Each row is a point on a landscape with many valleys, with its height.
From any point a ball rolls to the lowest of the 2 points nearest to it. It stops when none of these is lower. Distance is the straight distance between rows; heights are no part of it.
feg (h 54.0): 123,129,145,138,153,133,171,101,107,131,117,167,132,132,146,84,116,156,106,99,114,160,118
veved (h 59.4): 131,113,159,148,111,139,153,114,123,130,123,146,105,115,131,135,106,147,110,109,140,143,91
rek (h 29.0): 99,130,107,124,129,125,59,142,124,120,113,125,98,119,113,156,126,114,126,118,128,107,180
talo (h 57.9): 131,106,138,145,152,144,160,113,133,118,132,167,109,123,158,84,115,151,116,115,124,129,125
fosa (h 51.2): 145,119,96,127,112,147,137,120,124,121,137,107,107,135,134,141,153,143,138,176,134,116,143
navod (h 37.0): 132,121,120,111,79,145,108,146,97,129,111,115,103,158,132,162,160,132,125,172,144,122,154
falaf (h 33.5): 141,127,158,128,106,144,134,107,141,149,144,115,118,130,112,170,129,143,95,114,114,129,112
vul (h 66.9): 140,139,147,120,139,122,133,147,117,141,125,152,150,111,128,88,110,131,124,110,118,153,88
dup (h 43.4): 115,115,105,122,137,153,92,134,120,123,105,116,107,125,139,131,97,103,149,143,155,93,159
Fizag (h 60.1): 129,116,118,117,127,136,114,165,145,141,112,140,108,117,143,112,118,136,114,111,141,96,104
Kame (h 51.0): 120,127,154,114,117,130,130,128,147,117,146,120,95,120,104,143,139,96,128,138,129,123,122
pesu (h 56.1): 118,120,162,128,101,135,144,103,167,119,122,121,121,140,121,138,139,124,133,138,136,136,127
Riv (h 64.8): 134,152,125,99,167,136,106,143,127,151,128,115,157,123,116,110,95,92,133,109,129,106,132
Larom (h 78.4): 113,142,128,133,164,109,117,123,111,142,132,135,165,135,157,89,119,128,111,130,131,134,121
lakot (h 38.1): 107,112,136,127,121,109,132,122,157,129,108,159,137,125,139,115,111,152,110,95,112,146,122
mobad (h 25.7): 108,118,108,109,122,114,110,144,122,124,126,128,100,117,144,154,145,141,127,127,118,126,126
nifat (h 53.7): 140,109,97,125,126,134,157,101,140,117,132,108,135,125,136,139,147,162,149,145,128,134,128
zavup (h 55.2): 126,145,134,138,122,105,130,146,98,126,152,141,129,132,136,114,111,111,118,126,132,120,118
Ganun (h 24.9): 130,152,115,98,87,143,89,136,109,142,116,123,119,141,111,162,139,118,117,155,129,124,161
Pazu (h 56.9): 139,148,127,108,118,132,90,119,115,138,136,80,133,112,96,159,139,113,124,154,130,126,126
Dibog (h 35.5): 122,129,130,118,154,105,81,156,124,124,105,153,141,128,135,97,112,116,125,116,128,110,135
reg (h 11.2): 133,134,125,115,86,137,97,145,131,129,125,145,131,133,109,162,134,140,112,129,108,125,143
nusot (h 66.5): 122,125,113,131,106,128,186,107,138,138,123,139,119,142,136,144,116,144,107,106,130,127,128
Rubi (h 54.4): 144,127,157,143,128,157,179,100,123,130,125,129,124,116,105,139,103,147,119,96,114,152,99
Tipuv (h 22.7): 131,135,118,122,119,106,93,146,138,121,130,133,155,139,118,131,113,111,136,117,106,114,171
Sor (h 30.4): 109,146,127,136,143,104,97,144,116,115,131,123,112,102,115,95,103,87,132,127,131,113,156
fonel (h 29.6): 124,127,106,127,134,101,103,151,136,133,130,141,151,126,131,117,116,135,117,112,105,114,135
Tob (h 45.0): 85,140,94,121,139,106,96,142,114,138,90,133,123,135,144,144,136,114,129,120,153,127,145
Puv (h 58.1): 121,143,160,129,134,113,136,143,107,136,166,134,130,115,133,110,97,104,124,123,95,138,121
Fevu (h 53.3): 135,150,108,143,103,112,124,129,127,133,133,110,154,121,110,136,127,121,142,162,141,140,117
lefu (h 8.7): 129,145,141,102,115,130,94,142,142,130,161,119,141,138,104,154,124,100,118,120,85,112,173
Kabe (h 59.6): 129,146,144,106,127,125,94,116,110,115,131,86,133,123,101,154,123,92,146,146,147,122,142
toz (h 35.4): 117,115,137,134,129,115,154,113,159,124,114,144,162,133,143,88,117,134,124,114,130,148,112
zafof (h 47.7): 113,143,92,117,131,113,98,122,119,139,115,117,141,148,130,161,144,128,134,152,139,125,139
res (h 46.0): 112,121,153,130,142,128,149,111,135,140,112,155,133,116,133,111,103,163,97,77,95,156,121
mar (h 49.2): 149,137,151,145,141,158,184,89,126,122,126,134,120,141,105,135,141,136,124,105,126,145,118
luti (h 40.5): 148,129,119,82,95,157,76,133,121,133,109,114,122,129,93,144,160,126,119,158,116,121,170
tugo (h 57.2): 141,107,144,130,115,117,138,155,143,114,120,149,115,122,132,108,119,125,121,102,135,111,103
vapi (h 63.9): 139,134,111,121,104,130,164,117,144,132,120,140,123,165,118,149,150,140,112,119,126,113,137
vov (h 41.7): 155,134,155,138,124,147,162,85,134,135,146,114,114,148,105,158,161,138,106,127,129,123,116
nedug (h 14.9): 158,142,141,155,137,128,162,125,122,129,163,123,151,133,112,111,136,114,151,140,109,143,125
bakof (h 55.3): 122,147,126,128,118,126,114,116,134,142,159,96,133,108,105,140,121,119,121,155,119,141,117
subo (h 9.1): 155,111,141,160,136,125,150,104,131,111,123,125,142,135,115,145,139,177,130,115,104,153,125
Pef (h 60.6): 120,154,151,109,135,120,136,147,120,135,155,112,143,116,108,119,111,82,147,128,113,141,121
Levol (h 64.6): 133,126,153,121,143,125,111,147,138,156,138,132,157,102,122,129,97,131,121,97,107,142,94
tad (h 53.5): 141,108,117,146,125,132,150,134,137,115,114,138,116,127,136,124,140,146,138,118,155,120,100
Doli (h 72.8): 133,129,163,109,130,126,97,144,151,141,134,87,159,129,92,145,135,99,146,125,102,141,127
tuzi (h 45.2): 103,122,134,120,142,129,133,120,155,125,135,138,97,118,137,112,128,121,127,129,128,122,120
Ges (h 47.3): 128,109,121,127,106,137,99,115,134,115,130,95,119,130,134,149,146,129,132,171,140,123,138
Pir (h 62.5): 120,120,117,122,143,134,114,147,114,146,113,130,116,121,159,141,126,132,124,134,159,108,90
las (h 37.3): 130,124,134,145,131,131,135,116,102,133,143,156,115,129,138,157,152,154,123,135,124,142,104
Zik (h 16.5): 103,132,116,112,127,128,91,141,115,120,132,126,94,113,132,154,133,117,132,146,123,113,152
fiva (h 34.8): 112,118,136,114,148,140,74,119,140,115,113,110,131,116,130,127,103,102,151,140,142,109,149
Veme (h 22.2): 165,128,127,118,110,162,174,91,108,125,138,122,136,132,111,133,160,151,140,151,114,161,133
Zapof (h 55.6): 141,103,115,143,140,139,186,94,132,103,144,118,131,125,145,121,135,152,142,125,137,142,121
mafut (h 70.7): 161,122,138,102,122,135,100,149,151,134,133,103,156,127,97,150,129,127,142,122,96,121,131
zemi (h 53.0): 123,113,111,124,101,140,159,154,129,134,107,141,83,147,150,144,158,142,142,140,140,119,141
fiki (h 50.9): 111,115,102,132,122,120,157,153,113,123,112,143,108,128,165,120,145,134,146,130,153,127,122
pive (h 14.4): 153,117,145,102,104,137,140,103,118,120,148,103,132,132,114,141,151,143,133,147,103,144,137
duled (h 40.3): 108,136,112,132,137,101,78,158,108,130,87,144,142,121,141,82,115,119,116,124,159,126,131
Nonit (h 71.5): 121,141,119,131,164,143,119,127,130,114,126,153,134,130,140,90,129,93,154,145,151,120,123
kip (h 73.5): 127,131,103,157,145,140,138,125,132,110,127,133,134,129,143,104,148,109,162,153,163,129,119
nezad (h 59.8): 150,130,114,146,90,133,182,109,125,117,114,122,116,142,107,140,167,158,120,124,132,138,136
runov (h 42.9): 81,145,107,115,123,100,101,150,125,133,89,144,121,125,143,100,122,106,107,108,157,125,140
lagis (h 33.8): 118,119,118,116,111,115,116,147,176,130,128,138,130,112,123,117,108,134,122,100,110,127,135
motim (h 62.7): 137,147,134,110,168,116,138,146,129,146,146,101,162,118,113,103,108,100,141,127,119,123,116
dakit (h 43.5): 121,103,124,137,130,120,152,121,104,121,115,151,124,143,167,148,139,174,127,109,123,139,113
Tipug (h 23.7): 121,115,121,97,106,121,142,125,116,115,139,130,107,121,131,150,146,151,137,130,99,141,139
vav (h 77.2): 121,133,131,129,159,126,125,119,137,149,155,130,149,124,160,93,95,131,105,131,116,130,122
Palu (h 32.3): 130,124,135,155,122,129,143,116,139,128,129,154,151,137,149,111,111,131,134,139,130,143,120
bek (h 44.3): 113,112,128,128,143,119,99,116,138,101,133,101,133,129,143,127,127,114,148,151,142,115,142
fima (h 24.7): 158,128,138,176,124,136,168,128,130,117,145,143,138,124,114,108,123,137,144,134,125,141,115
muf (h 47.9): 126,135,105,133,149,142,103,132,98,120,115,123,122,146,140,139,121,104,150,148,160,89,153
Tebu (h 3.5): 152,134,154,123,131,133,148,116,127,122,154,105,146,133,98,135,153,115,151,146,105,151,123
rafi (h 72.5): 155,117,149,131,131,133,138,127,166,138,134,109,154,128,112,140,119,140,133,111,99,124,121
mupen (h 52.1): 123,132,125,136,124,110,114,154,94,107,121,139,121,142,146,123,119,102,129,132,158,97,128
nofu (h 25.1): 147,135,149,137,105,136,130,126,125,142,141,149,123,131,107,159,132,147,117,125,101,135,122
tera (h 49.5): 104,121,115,147,126,113,164,139,118,121,125,144,106,125,167,85,134,137,118,117,153,143,119
Gomoz (h 50.3): 127,148,78,153,120,114,125,132,108,134,127,127,134,140,123,153,154,132,129,153,147,124,134
gizi (h 75.3): 126,121,138,143,164,125,163,99,140,139,149,126,144,135,146,122,111,147,109,108,120,127,110
kevi (h 56.4): 134,119,96,144,97,145,178,119,122,127,114,130,96,152,133,148,179,151,133,142,148,141,144
let (h 39.3): 106,129,120,131,137,100,116,150,143,112,130,132,109,101,124,84,119,110,128,131,130,122,128
gos (h 30.7): 143,108,133,152,129,130,145,113,129,126,101,152,123,140,128,152,135,180,115,100,109,138,126
nukan (h 45.5): 113,131,110,133,92,142,98,150,100,126,100,113,106,137,134,158,135,116,145,165,171,121,147
zupuz (h 67.8): 153,135,125,112,161,134,86,142,142,134,126,101,151,125,102,139,118,114,141,125,125,94,131
Veg (h 18.1): 104,141,122,136,156,113,76,127,109,122,113,126,113,113,113,122,105,98,130,113,140,97,179
nasu (h 59.3): 132,124,131,178,157,145,179,82,128,108,141,123,144,121,137,103,128,147,130,105,134,163,123
fov (h 61.4): 129,123,161,117,139,119,113,151,131,135,159,134,125,112,133,127,116,113,115,103,95,124,112
Ril (h 64.3): 121,127,111,122,107,148,135,124,137,153,113,126,119,137,144,158,129,138,116,139,157,120,101
legi (h 73.7): 131,121,144,123,154,127,133,101,165,154,146,109,153,140,130,138,119,129,117,120,113,121,123
fabo (h 69.2): 136,135,150,125,154,132,141,144,117,119,137,142,135,122,138,82,120,110,149,134,144,137,94
rinul (h 45.8): 114,128,124,135,147,97,135,140,129,113,130,130,123,117,150,51,134,125,117,126,146,137,120

Where does a ball stop that starts at each point below?
kevi => Veg
feg => Tebu
Zapof => fiva
kip => Veg
tugo => Veg
bakof => lefu
Ril => Veg
Rubi => reg
